Each row is a point on a landscape with many valleys, with its height.
From any point a ball rolls to the lowest of the 5 points nearest to it. It stops when none of these is lower. Distance is the straight distance between rows; heights are no part of it.
Z_555: [138 114  97 166 115 155 110 139 167  91 147 113 109 145 142 135 106  81
  75  99  96 147 113 129 125 107  98 156 120 138 136 116 114  93 137]  h=4.85
Z_344: [139  90  93 166 160 149 147 109 126 127  98 124 165 107 147 139 157 105
 121  82  85 124 104  95  91 146  93 121 179 181 127 147  83 135 131]  h=4.41
Z_161: [167 135 148  98 159 131 142 132 128 121 154 103 102 144 117 135 113 156
 168 169 117 135 123 174 133  90 184 156 104  73 143 171 145 125 151]  h=1.65
Z_644: [134  42 122 187 158 146  78 188 113 120 145 114 157 164  83  90 115 107
 106 157 129 160 146 121 119 154 103 125 101 122 130 112 152 121 131]  h=5.14
Z_839: [156 207 143 131 127 149 141 102 171 121 170  94 100 113 144 178 120 125
  91  95  52 150 122 122 150  93 128 145 139 117 133 192  90 116 135]  h=5.47
Z_406: [112 154 146 111 107 112 133 117 126 156 134 140 136 120 123 119 132 126
 144 126 152 102 135 108 132 132 127 113 137 137 122 104 138 141 109]  h=2.62
Z_976: [135 137 140 140 144 129 126 112 121 166 147  96 164 124 102 106 121 124
 129 119  94 118 139  83 125 142 112 111 162 154 114 134 122 141 112]  h=1.81
Z_828: [ 95 126 110 121 101 124 129 140 150 117 120 174 108 123 152 131 135 107
 125 134 179 118 126 147 131 132 111 136 106 122 125  90 162 141 118]  h=3.22
Z_804: [115  91 100 171 128 152  93 159 158 121 156 138 125 153 125 116 113  63
  83 119 137 141 136 103 130 138  69 135  96 142 126  80 144 118 114]  h=5.42
Z_913: [157 101 118 155 131 148  99 173 155  65 151 111  85 151 138 108  65 121
  88 137  92 176 116 169 124  96 144 186 112 105 154 135 127  82 152]  h=5.56
Z_328: [157 127 126 129 156 147 124 123 129 134 148  85 149 140 115 120 119 134
 127 131  83 137 123 125 127 124 133 135 157 122 131 163 123 132 139]  h=2.52
Z_194: [117 138 120 141 104 146 118 128 157 120 165 132 111 143 141 134 126  79
 100 121 136 127 140 121 140 120 102 148 111 119 123  98 140 120 114]  h=1.39
Z_304: [128 127 140 132 152 111 138 119  90 162 122 102 176 112  89 104 137 146
 157 133 100 119 141  87 111 140 139  94 166 143 114 155 120 145 127]  h=1.18
Z_271: [117  59 102 154 130 122 145 158 121  80  87 134 110 121 149 129 128 118
 128 126 126 160 108 171  86 133 158 140 104 118 152 121 131  97 174]  h=2.18
Z_40: [ 91 146 149  95  97  69 120 109  84 154  75 153 163  95 124 116 142 184
 159 139 167 101 107 115 126 157 135  64 147 165  95 111 107 145  94]  h=1.61
Z_560: [ 95 173 143 100 123  62 126  88  84 180  82 133 164 100 121 108 131 178
 149 136 156  79 129  88 130 138 141  65 146 167 101 141  98 134 102]  h=0.82
Z_909: [ 96  68  82 177 127 142 109 174 140 112 102 164 125 123 137 125 129  72
 102 114 161 141 116 116 105 149  87 118 100 162 135  77 140 117 127]  h=5.11
Z_286: [110  92 134 157 128 140  89 155 140 149 158 157 133 153 105 105 126  80
 107 142 168 135 159  90 141 149  69 121  91 146 126  76 159 138  94]  h=4.05
Z_48: [120  65 119 154 149 130 116 147  98 137 126 123 179 146  99 117 145 116
 141 143 120 136 147 114 106 153 116 109 139 130 122 128 142 144 127]  h=2.20
Z_822: [ 90  62 103 135 121 114 124 153 104 113  85 166 141 114 140 140 147 118
 145 142 163 128 119 153 118 160 119 111 124 125 124 101 146 141 135]  h=1.21
Z_736: [141 144 143  87 123 135 143 128 140 120 149 132  90 142 119 122 123 136
 162 159 163 124 131 166 147  99 164 162  91  84 132 132 160 130 138]  h=0.73
Z_300: [134  83  94 157 130 140 138 153 142  71 110 125  91 122 158 128 113 106
 108 112 105 156  99 162  84 115 147 153 112 134 159 121 122  84 167]  h=2.24
Z_379: [ 94 108 133 110 104 102 123 133 101 147  99 173 157 109 131 127 149 139
 152 141 163 118 122 118 124 162 114  97 142 149 119  93 135 160 108]  h=3.52
Z_137: [121  99 122 153 146 130 124 124 108 161 127 126 179 113 116 116 144 107
 132 111 109 126 137  76 107 151  84 100 168 174 115 116 115 147 112]  h=2.87
Z_288: [123 186 123  82 117 111 170 101 154 109 115 158  75  97 170 183 147 136
 140 105 128 127 110 172 122  90 152 123 131 113 139 146 123 143 148]  h=2.13
Z_922: [113 154 153 119 137  99 128 111  92 177 129 114 159 117  95  97 126 149
 157 132 137  92 150  85 128 138 136  95 145 152 113 131 121 137 109]  h=1.68
Z_474: [117 147 149 135  91 146 109 138 150 147 172 147 123 153 130 120 130  81
 103 128 171 123 164  94 152 142  93 141  94 134 115  69 143 127  89]  h=2.37
Z_213: [106 115 137 110 117 111 127 140 105 141 128 152 141 124 117 119 141 136
 159 151 166 114 137 132 132 142 136 117 133 122 122 109 156 146 124]  h=2.93
Z_868: [110  97  82 166 121 147 141 134 157  91 114 141 106 118 165 144 124  81
 104  91 128 131 108 134 100 116 103 137 128 153 142 105 112 108 145]  h=3.35
Z_94: [ 92 140 135 113 112  81 123 110  94 173  93 154 170  99 127 118 141 145
 150 120 152 102 120  88 118 147 118  78 156 173 106 107 109 149  91]  h=2.23
Z_956: [152 115 124 155 132 156  91 140 152 117 166  95 134 166 116 112 100  99
  81 128 100 146 130 120 157 112 100 161 125 126 129 123 130 117 123]  h=5.45
Z_39: [134 108 130 148 136 149 108 140 142 145 163 112 145 155 106 111 117 100
 107 132 119 130 139 105 141 129  99 134 129 136 119 110 139 136 114]  h=4.56
Z_617: [120  86 116 128 143 111 144 124  83 142  96 131 183 108 111 132 162 140
 160 130 107 127 139 117 104 152 142  99 163 133 116 140 121 151 137]  h=0.96
Z_535: [179 104 124 158 146 148  92 162 137  66 131  99 101 153 135 111  63 145
  86 122  72 174 127 156 124 111 131 177 149 118 157 158 104  83 159]  h=6.38
Z_358: [124  80 122 126 141 128 126 149 116 109 130 129 120 144 125 116 133 133
 148 166 141 131 131 165 116 124 160 143 106  86 137 131 162 123 147]  h=3.25
Z_91: [110  82 124 100 131 105 147 147 110  90 100 143  91 136 137 136 143 148
 162 170 154 140 128 205 118 123 190 141  95  62 139 142 170 125 162]  h=2.01
Z_987: [131 252 157 108 115 109 137  91 131 166 144 107 100 111 124 150 131 151
 130 116 148  70 160  93 162 108 165 105  99 116 106 150  88  98 112]  h=1.33
Z_704: [ 92 174 143  95  65 106 134 119 140 136 103 183 117 113 154 130 146 154
 132 134 196 118 121 134 145 141 121 123 118 133 118  83 136 148  97]  h=4.22
Z_990: [108 211 160 110  87 103 125 100 123 169 138 138 121 131 133 124 132 139
 120 116 173  92 156  86 144 135 130 111 111 147 112  95 104 113  89]  h=5.23
Z_676: [124 103 115 108 143 119 138 140 127  95 122 136  93 134 143 135 133 133
 145 158 140 133 122 187 112 106 172 148 101  81 142 145 157 119 158]  h=1.90
Z_263: [ 99  49 111 134 128 118 122 161 101 113 106 146 144 134 117 127 146 122
 150 159 155 128 138 159 120 151 151 128 111  96 126 119 167 136 146]  h=3.03
Z_769: [115 190 159  96  71 122 131 119 136 146 134 159 109 136 137 119 140 136
 139 140 203 104 152 125 155 137 129 142  91 121 121  83 146 134  97]  h=2.63
Z_349: [149 103 149 154 164 136 105 139 101 161 158  87 175 154  76  83 120 129
 124 140 100 140 152  83 136 157  97 112 154 152 109 138 126 153 112]  h=2.95
Z_85: [109  93 147 114 126 119 114 151  93 149 133 149 152 133  95 106 143 133
 168 171 181 120 151 126 141 157 133 119 113 120 123 108 165 154 118]  h=3.38
Z_423: [103 150 120  93 104 108 149 112 141 121 102 167 106 100 166 153 145 135
 143 120 164 119 106 157 129 123 126 126 135 122 131 107 139 148 120]  h=2.43
Z_662: [135 173 114 128 128 137 158  86 157 123 133 126 103  94 161 176 141 114
 113  79  82 127 108 125 116 100 122 126 153 141 136 159 103 127 133]  h=2.22
Z_511: [127 204 155 113 127 112 145  97 127 167 138 108 121 112 113 126 122 145
 140 116 121  90 142  96 143 105 153 111 129 123 121 141 115 120 115]  h=1.25
Z_717: [151 171 139 130 118 158 118 115 159 124 179  90 113 142 128 147 114 105
  95 110  89 139 134 115 165 102 123 163 128 108 127 147 112 119 121]  h=5.50
Z_407: [156  58 112 180 150 153  94 173 117  89 125 103 143 160 113 101 100 133
 100 133  93 164 129 145 105 145 133 142 130 118 143 133 126  96 146]  h=4.67
Z_184: [108 129 118 128 128 112 143 108 106 157  95 143 164  84 142 139 148 127
 146  96 118 110 116  84 107 146 108  95 174 177 114 117 100 145 107]  h=2.38
Z_712: [149 115 119 121 145 135 129 129 142  97 143 109 100 144 143 136 113 131
 123 145 107 147 117 170 118  93 155 154 117  97 145 156 133 114 154]  h=1.15
Z_878: [148  76 102 170 144 153  99 156 135 106 136 104 149 153 120 111 112 108
  96 121  99 145 123 124 112 135 100 136 137 140 133 126 127 111 144]  h=6.04
Z_533: [154 121 136 122 135 152 116 140 153 113 170 110 102 161 120 112  98 114
 121 155 132 138 127 155 156  95 142 176  90  91 131 133 148 115 127]  h=2.48
Z_481: [ 95  96  84 156 115 139 127 145 146 116 104 170 122 121 160 146 133  76
 107 103 167 126 116 117 114 140  83 122 124 160 131  77 137 130 113]  h=4.42
Z_716: [ 96  50  91 168 141 134 106 158 101 131  90 169 167 113 130 139 146  91
 126 125 158 133 121 102 106 165  76  97 125 169 129  83 133 142 113]  h=5.52
Z_692: [120 144 101 130 121 133 154  98 147 130 120 143 124 106 159 157 145 104
 124  94 117 119 110 116 110 118 113 122 152 146 134 118 116 137 129]  h=2.74
Z_114: [127 185 165 111  72 144 126 123 149 142 157 154  97 143 135 116 135 112
 134 144 194 111 164 119 164 130 129 160  74 108 117  82 139 126  97]  h=1.91
Z_954: [157 185 164  90 152 124 149 112 113 155 152  97 114 121  87 116 109 168
 178 149 133 102 131 133 155 103 184 134 110  97 128 160 132 122 129]  h=2.14
Z_658: [193 145 145 127 180 149 121 123 121 132 136  72 145 140 109 120  98 180
 128 139  56 153 129 126 146 132 146 138 173 110 138 215 108 139 139]  h=2.36
Z_466: [138 138 110 104 149 121 166 103 147  95 117 135  89 109 167 169 140 127
 133 111 105 136 106 172 100  96 144 131 128 114 145 156 122 124 169]  h=1.80
Z_958: [119  18  99 195 138 145 112 188  99  98  86 126 157 141  99 117 130 118
 117 125 113 163 136 133  83 164 130 119 109 128 146 117 132 103 153]  h=3.61
Z_744: [127 110 135 155 136 141 108 133 130 163 161 115 162 142 102 112 126  94
 102 112 112 130 147  76 135 151  72 111 142 163 114 100 128 143 101]  h=4.52
Z_176: [131 165 156 146 145 109 117 106 113 190 147  84 158 128  88  88 113 130
 125 114 107 107 156  53 148 148 112  92 148 166  96 135 103 129 102]  h=1.66
Z_873: [ 82  97 119 121  99 115 113 150 123 135  79 195 139 111 150 140 145 132
 133 144 195 134 104 136 134 178  85 104 117 156 112  75 145 162  90]  h=4.16
Z_944: [146  48  96 178 147 148 136 154 112  88  86 110 146 140 127 124 131 136
 111 112  89 154 118 142  81 149 140 127 141 135 146 149 100  98 171]  h=1.49
Z_105: [125 177 150 155 109 131 112 112 142 172 163  98 146 131 121 123 127  91
  93  95 103 116 160  61 150 149  97 115 142 156 106 103  95 123  93]  h=0.97
Z_50: [159  88 132 147 159 149  95 154 119 122 151  89 148 171  98  99 102 133
 124 159 107 145 133 139 140 127 130 153 128 109 134 141 139 128 132]  h=3.88
Z_441: [134  66 114 149 140 126 144 157 121  79  97 121  99 134 149 134 116 145
 128 138  95 166 114 183  79 122 173 144 110  96 160 144 129  91 182]  h=2.21
Z_726: [113 149 137 134 105 129 127 119 140 155 146 134 139 131 125 126 133 102
 120 112 134 111 145  87 134 132  99 120 130 148 125  89 126 131  98]  h=3.21
Z_264: [116 192 135  84  92 123 158 115 165 101 128 174  61 124 163 155 144 128
 139 138 182 130 131 181 145  97 147 161  95  81 131 121 152 138 131]  h=1.50
Z_790: [ 84 155 150 107  62 100 124 121 135 143  82 184 144 110 153 128 148 167
 129 132 202 126  92 123 140 168  99  94 114 159 101  65 126 157  69]  h=4.23
Z_527: [103 157 110  93  97 110 157 114 150 102  99 178  86 107 178 162 142 133
 141 122 166 126 102 175 127 117 126 133 126 113 128 106 141 148 131]  h=1.92
Z_765: [ 92 185 145  95  91  75 127  97 103 167  86 152 150 111 140 120 135 168
 127 121 176  89 117  91 137 143 125  71 131 165 104 108 100 133  84]  h=2.68
Z_28: [113 134 114 102 123 113 157 111 120 128  96 149 129  95 160 154 153 135
 153 109 129 112 106 145 116 127 133 111 157 140 134 127 125 145 136]  h=1.82
Z_582: [126 130 105 120 124 137 132 117 149 117 144 125 113 129 143 143 131 104
 118 118 116 123 120 140 119 108 120 143 129 127 134 129 135 119 134]  h=2.53
Z_797: [159 202 154  90 163 116 160 111 126 151 138  95 105  96 104 148 122 182
 166 126  98 114 122 136 141  89 191 112 133 107 126 205 115 125 143]  h=2.19
Z_19: [153  71 121 149 153 141 115 153 115 103 126 100 139 162 118 115 115 140
 124 160 105 147 132 159 111 130 157 144 120  93 138 147 140 114 151]  h=4.70
Z_520: [134 124 155 128 131 137 120 136 119 164 168 117 146 147  86  93 117 125
 143 150 149 120 153 101 152 134 117 131 116 135 119 103 150 139 112]  h=1.58
Z_103: [156  52 100 182 157 154 122 137 104 103  94 105 176 147 121 114 137 136
 111 112  72 148 130 118  89 160 118 115 161 141 132 161  96 118 154]  h=1.22
Z_504: [129 160 137  76 120 112 158 117 140 115 130 148  86 122 144 147 143 147
 163 139 147 119 121 174 135  96 163 136 117  91 139 136 152 141 142]  h=1.54
Z_746: [127  65 108 160 138 144 103 171 132 104 133 124 130 148 120 105 115  98
 116 141 135 144 125 143 111 134 120 137 104 119 133 112 157 110 142]  h=4.19
Z_478: [150 140 130 105 171 118 165 106 123 121 115 115 118 101 143 163 154 161
 151 117  77 138 110 161  95 110 167 114 158 112 142 196 117 137 166]  h=1.32
Z_143: [100  32 108 177 146 124  93 175  90 128 105 152 172 139  87 118 145 103
 132 155 150 142 153 110 104 171 103 101 105 125 125 101 156 135 136]  h=4.20
Z_142: [ 89 108 174  95  95  87 107 140  80 143  96 173 151 113  91 104 151 186
 180 192 207 118 140 146 150 179 148  96 108 129 105 103 156 159 109]  h=1.41
Z_34: [ 89 145 118 110  76 119 140 127 139 132  93 178 128 102 168 151 144 126
 124 117 180 122 108 127 131 147 101 112 137 152 119  77 130 153  93]  h=1.35
Z_368: [137 140 174 102 134 119 136 127  90 155 146 115 133 136  80  93 119 162
 188 170 164 105 143 126 157 128 171 132 107 110 123 127 153 136 122]  h=1.72
Z_482: [163 157 122 141 145 155 124 109 158 119 151  87 124 131 134 144 113 121
  83 101  58 141 115 118 142 112 113 145 158 132 133 173  98 122 135]  h=4.51
Z_245: [165 220 160 111 132 134 150 106 157 147 169  93  96 110 116 161 115 139
 130 109  84 124 130 119 161  88 163 129 122 106 127 185 103 118 129]  h=2.77
Z_772: [132  93 108 155 130 146 112 160 160  90 142 114  99 149 134 112  98  97
  98 130 117 151 115 153 118 108 126 158 106 116 143 118 141  91 146]  h=5.01
Z_805: [113 123 164 117 115 120 114 145 111 171 149 160 136 140  94  91 125 133
 150 165 200 117 162 105 154 149 115 122  94 138 124  88 166 142  99]  h=4.71
Z_449: [161 102 123 167 165 156 104 132 110 137 132  83 190 147  99  87 124 127
 103 114  67 147 139  81 125 165  89 111 180 157 112 168 108 151 120]  h=3.59
Z_443: [124  63 137 150 155 136  97 174  99 139 156 128 151 158  82  95 123 111
 141 178 157 132 147 122 134 154 121 128  89 114 124 107 167 142 120]  h=4.94
Z_121: [170 163 135 132 140 155 112 124 159 100 167  92  97 150 139 152  88 131
  87 120  71 163 123 144 167  86 130 183 131 102 139 181 103 111 140]  h=6.73
Z_738: [170  90 121 156 157 153  87 164 130  93 144  90 129 171 114 102  78 136
 100 146  86 165 129 150 136 118 129 168 130 103 141 148 125 106 147]  h=5.37
Z_401: [106  90 136 108 126 102 136 136  85 139 106 147 161 117 107 132 158 146
 165 156 144 123 136 142 123 153 154 106 139 115 119 125 148 150 130]  h=1.26
Z_785: [112 148 135  93 133  94 149 105 100 143  89 137 141  87 130 142 155 157
 170 120 122 109 116 130 115 129 157  93 165 130 120 143 125 149 134]  h=1.56
Z_473: [129 142 146 115 152 107 143 114  86 169 123 101 164 112  90 103 133 161
 175 144 112 108 144 102 117 137 161  99 153 127 116 158 130 141 128]  h=1.30
Z_172: [147 156 136  95 118 144 135 127 166  91 165 131  62 145 140 134 109 115
 135 156 146 141 131 180 154  77 159 180  75  75 136 137 148 110 138]  h=1.60
Z_528: [149 147 108 137 129 145 136 118 171  82 149 114  78 132 158 159 104 110
  87 109  84 155 108 160 115  83 126 159 120 118 146 153 107  96 153]  h=4.18
Z_694: [166 173 144 118 160 136 138 106 139 151 143  87 127 118 107 128 120 154
 139 121  68 130 122 120 134 109 153 127 153 116 131 188 119 129 137]  h=2.26
Z_507: [135 234 151  91 113 115 170  96 156 132 148 130  72  91 150 187 139 142
 134  89 112 118 126 144 130  81 165 115 120 107 132 177 105 121 136]  h=3.23
Z_492: [123 179 158  99 149  87 134 103  79 172 126 103 145 118  82  99 114 176
 178 155 156  78 144 101 150 123 167 102 123 130 108 147 121 120 118]  h=1.40
Z_895: [111  91 103 131 138 119 147 120 101 126  90 136 160 105 141 146 160 128
 152 117 119 125 112 133 105 144 133 114 162 143 125 131 121 138 140]  h=1.24
Z_509: [130  90 135 144 139 146 103 160 130 140 168 127 140 158  94  97 117  99
 120 155 152 128 147 113 147 135 105 144  95 123 127 101 159 138 117]  h=4.06
Z_849: [ 97 109  93 122 119 122 141 129 135 104  99 159 107 114 167 151 142 111
 133 119 158 125 105 156 115 127 122 129 128 130 130 103 136 136 137]  h=2.55
Z_108: [125 211 157  98  78 133 144 111 143 140 145 146  97 131 137 135 137 132
 140 129 173 104 150 123 157 112 146 144  95 108 123 106 131 123 107]  h=2.11
Z_653: [156  54 111 176 135 145 136 174 128  69  95 115 112 135 135 120 106 134
 109 119  80 174 115 160  80 143 151 150 127 127 165 134 108  81 175]  h=3.24
Z_679: [149  89 110 124 158 128 157 123 110  95  94 117 126 127 149 155 144 155
 138 131  86 145 116 174  83 114 166 128 134  97 150 173 118 112 178]  h=1.08
Z_420: [140 126 141  78 156 103 172 113 104 113 102 129 112 105 138 180 156 177
 169 135  95 141 116 192 105 106 191 111 136  86 140 185 132 136 180]  h=1.36
Z_767: [153 116 131 112 161 128 147 122 110 117 126 101 131 130 123 141 134 160
 153 148  87 137 119 161 110 111 174 133 140  92 143 180 133 127 156]  h=1.23
Z_661: [151 201 152  91 103 143 152 110 155 121 167 129  68 134 131 157 127 124
 140 133 139 124 135 150 158  82 154 159  84  82 130 147 129 114 127]  h=2.02
Z_228: [130 145 130 101 134 124 145 111 131 138 136 127 123 116 129 137 139 132
 150 129 121 121 120 139 117 111 145 123 142 115 139 140 137 136 132]  h=1.51
Z_747: [106 152 131 143 114 121 126 106 134 173 131 131 159 114 132 131 134 105
 116  93 120 108 144  64 117 144  96  99 158 174 114 100 106 138  89]  h=2.67
Z_179: [145 141 118 156 123 156 105 124 161 119 167  90 131 159 133 133 110  86
  64  96  81 150 132 104 159 116  92 163 138 134 123 129 113 114 121]  h=5.62
Z_624: [159 129 109 153 148 155 126 110 151 126 141  94 147 128 130 128 121 112
  96  95  70 135 114 108 119 128  97 132 169 147 130 161 103 129 133]  h=3.60
Z_59: [ 95 130 158  92  99  87 117 133  89 153 106 162 154 110 108 105 141 166
 169 160 187 106 133 127 140 158 135  96 128 141 112 102 144 150 107]  h=3.67
Z_454: [101 146 163  91  88 109 118 138 119 145 114 178 124 126 117  97 136 170
 158 168 223 114 140 144 158 160 131 127  95 131 114  89 164 152 104]  h=5.77
Z_193: [ 88 124 133 127 100 126 110 141 135 151 129 175 142 131 134 132 136 103
 115 130 190 122 137  95 130 156  80 109 114 155 124  69 146 145  88]  h=5.38
Z_702: [120 165 128 117 133 107 149  98 118 162 110 126 148  90 133 133 142 140
 148  98 103 101 126  92 112 126 136  98 170 153 119 138 111 137 119]  h=1.73
Z_642: [149 159 119 122 138 145 141  99 160 117 154 107 108 121 142 156 123 122
 114 112  81 136 114 140 125  91 135 144 140 116 138 169 117 125 147]  h=2.66
Z_253: [110 129 133  86 111  98 149 124 115 119 102 160 114 108 140 141 152 156
 169 151 158 118 119 173 131 130 161 118 137 102 125 124 153 152 141]  h=2.06
Z_799: [174  99 107 159 159 151 122 139 142  70 116 104 105 138 146 133 101 140
  90 105  60 162 107 151  98 118 126 152 158 130 157 172  85  87 174]  h=3.02
Z_218: [175 142 133 131 152 157 107 124 151 109 157  87 117 154 123 131  91 134
  97 125  75 157 121 139 151 102 128 166 141 110 141 172 111 116 142]  h=4.95
Z_686: [ 96 120 134  88  92  94 139 136 127 112  76 187 108 108 147 139 151 166
 168 168 183 123 111 195 142 155 137 120 122 105 109 104 156 161 124]  h=2.64
Z_112: [134 135 131 118 127 139 127 121 150 136 159 119 118 140 123 126 122 111
 131 137 128 121 132 132 142 111 131 143 122 115 136 128 142 130 128]  h=2.59
Z_365: [149 132 112 155 121 162  95 134 165  96 164  96 117 159 132 128  95  96
  67 111  85 158 127 126 156 103 104 176 123 120 133 134 115 104 130]  h=4.81
Z_377: [165 131  98 166 144 156 127 108 164  84 133 102 113 128 156 148 111 113
  63  82  58 152  99 120 119 114  97 151 156 151 147 176  75 101 151]  h=4.91
Z_146: [126  87  95 133 141 125 152 130 124  90  95 137 111 117 160 147 138 123
 130 115 116 144 105 165  88 119 146 134 129 123 146 138 120 112 170]  h=1.52
Z_618: [112 161 168  99 123  88 121 118  72 179 128 129 141 129  85  88 123 179
 165 161 193  84 152 104 152 141 147 104 104 149 114 114 134 127 107]  h=2.27
Z_335: [ 99 113 117 130 117 123 132 123 114 153 106 161 161 104 144 142 146 115
 131 106 150 111 120  92 109 150  87 101 153 177 120  93 117 149  97]  h=3.68
Z_791: [150 107 141 129 160 140 123 130 108 148 151  90 158 139  89 105 123 137
 147 151 101 130 134 121 130 135 139 128 145 115 123 147 135 140 125]  h=2.84
Z_77: [129 147 139 110 102 144 131 130 157 126 156 141  94 143 128 118 123 112
 139 152 176 120 144 147 158 108 137 164  89  97 128 112 160 128 121]  h=1.55
Z_886: [111 212 139  89  94 103 154  98 146 142 118 149 101  99 154 162 141 147
 144 102 142  99 125 130 135 107 146 114 134 125 128 126 115 133 115]  h=2.80
Z_216: [147 108  94 150 158 145 157 107 132 111  98 119 135 102 157 149 154 119
 116  85  82 127  96 122  92 127 115 128 165 155 142 165  86 124 154]  h=4.08
Z_884: [124  66  95 152 144 131 131 141 113 113 104 128 153 127 132 134 144 112
 129 125 117 134 118 138  97 140 124 120 137 135 134 124 131 124 152]  h=2.25
Z_236: [143 151 116 108 154 124 160 101 140 124 126 120 118 101 147 163 145 136
 136 104  85 125 108 142 103 100 138 124 152 123 138 170 117 132 152]  h=1.47
Z_666: [120  95  91 177 138 156 127 128 138 131 116 140 158 115 147 144 140  74
  97  87 119 121 120  83 109 145  64 117 149 185 123  95 109 130 113]  h=5.67
Z_196: [125  91 122 102 144 105 163 126  99  95  88 137 116 119 141 161 154 159
 158 145 117 140 120 193 111 119 186 122 120  82 136 156 143 136 177]  h=1.31
Z_541: [112 177 169 100  85 104 121 119 112 166 126 154 127 133 114  98 129 163
 144 147 209  95 151 106 157 142 128 117  87 152 114  88 136 127  96]  h=4.75
Z_240: [116 126  87 136 112 129 150 135 168  68 116 148  62 118 173 146 117  92
 108 109 126 151 102 166 101  98 132 150  94 120 150 112 128  96 163]  h=2.65
Z_501: [121  58 109 176 154 145  94 156 109 142 138 132 173 145  97 111 134  95
 116 133 129 142 142  92 113 164  72 106 125 155 125  94 143 140 116]  h=4.13
Z_55: [122 164 157  88 120 111 140 116 114 150 130 132 120 117 115 117 138 155
 171 144 158 100 137 135 139 119 157 124 126 115 128 130 147 138 123]  h=0.61
Z_840: [114 122  98 105 127 122 149 125 141  95 111 148  88 122 163 150 140 123
 134 128 141 134 107 177 114 112 140 139 121 108 138 125 146 129 153]  h=2.00
Z_881: [123 183 170  91 105 116 135 107 112 165 141 134 115 127 108 105 121 156
 161 145 190  86 157 113 162 128 153 128  94 127 120 104 138 121 105]  h=2.46
Z_977: [ 94 194 134 113 100  92 136  89 117 166  95 142 144 100 155 142 134 146
 122  92 143  92 119  84 121 135 130  82 149 168 113 112  93 128  85]  h=2.30
Z_816: [182 139 130 135 170 158 107 125 131 119 142  76 146 150 116 115  92 158
 101 124  58 156 126 122 155 129 125 148 174 120 137 201 104 137 135]  h=2.69
Z_480: [133 114 105 157 132 152 122 122 150 121 145 115 136 134 137 138 127  87
  95 100 100 131 124 111 125 125  89 136 142 153 130 112 125 119 129]  h=4.99
Z_49: [134 159 141  77 124 124 156 131 144 101 134 146  69 131 142 138 139 140
 161 160 168 126 126 194 140  90 171 156  90  76 137 142 166 136 146]  h=1.34
Z_656: [145 131  92 149 139 151 145 106 160  81 126 120  90 120 170 159 124 104
  93  88  76 142  97 143 102  93 115 147 133 146 150 159  85 103 165]  h=3.43
Z_657: [ 96 157 159 109  77 112 113 131 132 158 118 184 131 131 133 110 140 149
 128 142 217 116 142 110 149 162 107 120  98 147 116  69 152 145  83]  h=5.69
Z_915: [ 91  73 126 137 128 120  96 166 110 140 127 172 146 133 104 115 142 109
 139 163 183 132 140 123 126 163 100 120 103 131 124  92 170 152 118]  h=5.24
Z_272: [140 145 124 137 110 156 109 136 172  84 177 111  83 157 145 134  98  89
  83 130 110 154 129 150 158  78 128 184  89  95 131 133 121  92 130]  h=3.26
Z_477: [104 179 156 106  93  94 123 110 108 172 122 148 138 130 123 105 128 156
 136 135 188  90 149  93 144 143 127  98 111 154 113  91 124 130  83]  h=4.60
Z_248: [138 188 156 137 131 128 120 101 133 179 161  87 143 128  99 109 117 122
 117 110 106 104 154  65 156 132 121 111 138 152 109 125 105 116 104]  h=0.90
Z_111: [ 97  92 104 117 122 116 140 139 120 105  94 161 115 113 157 143 144 123
 148 137 162 130 113 172 121 140 137 126 123 112 124 108 151 140 149]  h=2.54
Z_357: [141 136 127 162 138 141 119 112 142 153 143  98 160 130 117 114 126 101
  91  90  77 126 135  70 134 146  88 120 168 164 115 133 108 137 109]  h=2.88
Z_296: [102 181 158  88  89  93 130 112 110 157 108 156 129 119 119 109 134 171
 153 146 196  92 128 125 150 136 140 108 120 143 119 101 134 135 101]  h=4.69
Z_81: [139 135 131 166 119 160 101 122 152 132 168 101 148 150 127 130 123  76
  67  93  94 143 145  76 152 134  73 139 136 149 112 102 109 125 106]  h=4.72
Z_462: [153 125 129 156 149 152  96 129 142 139 158  82 158 156 112 108 107 108
  80 107  78 142 135  88 162 136  88 144 153 147 121 139 115 138 119]  h=4.21
Z_497: [165  71 103 163 164 144 141 131 110  92  93 106 144 135 133 130 131 152
 114 119  67 151 122 147  84 137 145 128 154 114 151 180  90 103 170]  h=0.84
Z_545: [168 132 121 154 151 160  92 131 144 107 152  77 135 164 122 118  84 123
  67 109  72 161 126 116 161 120 102 166 156 133 138 168 107 118 132]  h=5.98
Z_461: [132 142 144 124 128 138 126 121 131 157 159 112 139 136 107 110 122 120
 138 131 124 113 140 107 142 128 123 127 134 130 122 120 138 135 113]  h=2.83

Call two points neighbours if one is among the 5 nearest of the other. Go from one point of each pair to the other, from neighbour to neighbour, staying as low as possible. Name the highest point that can't be avoided.
Z_736, Z_34 => Z_423
Z_194, Z_712 => Z_474
Z_712, Z_55 => Z_228
Z_497, Z_560 => Z_922
Z_55, Z_248 => Z_511
Z_712, Z_497 => Z_767
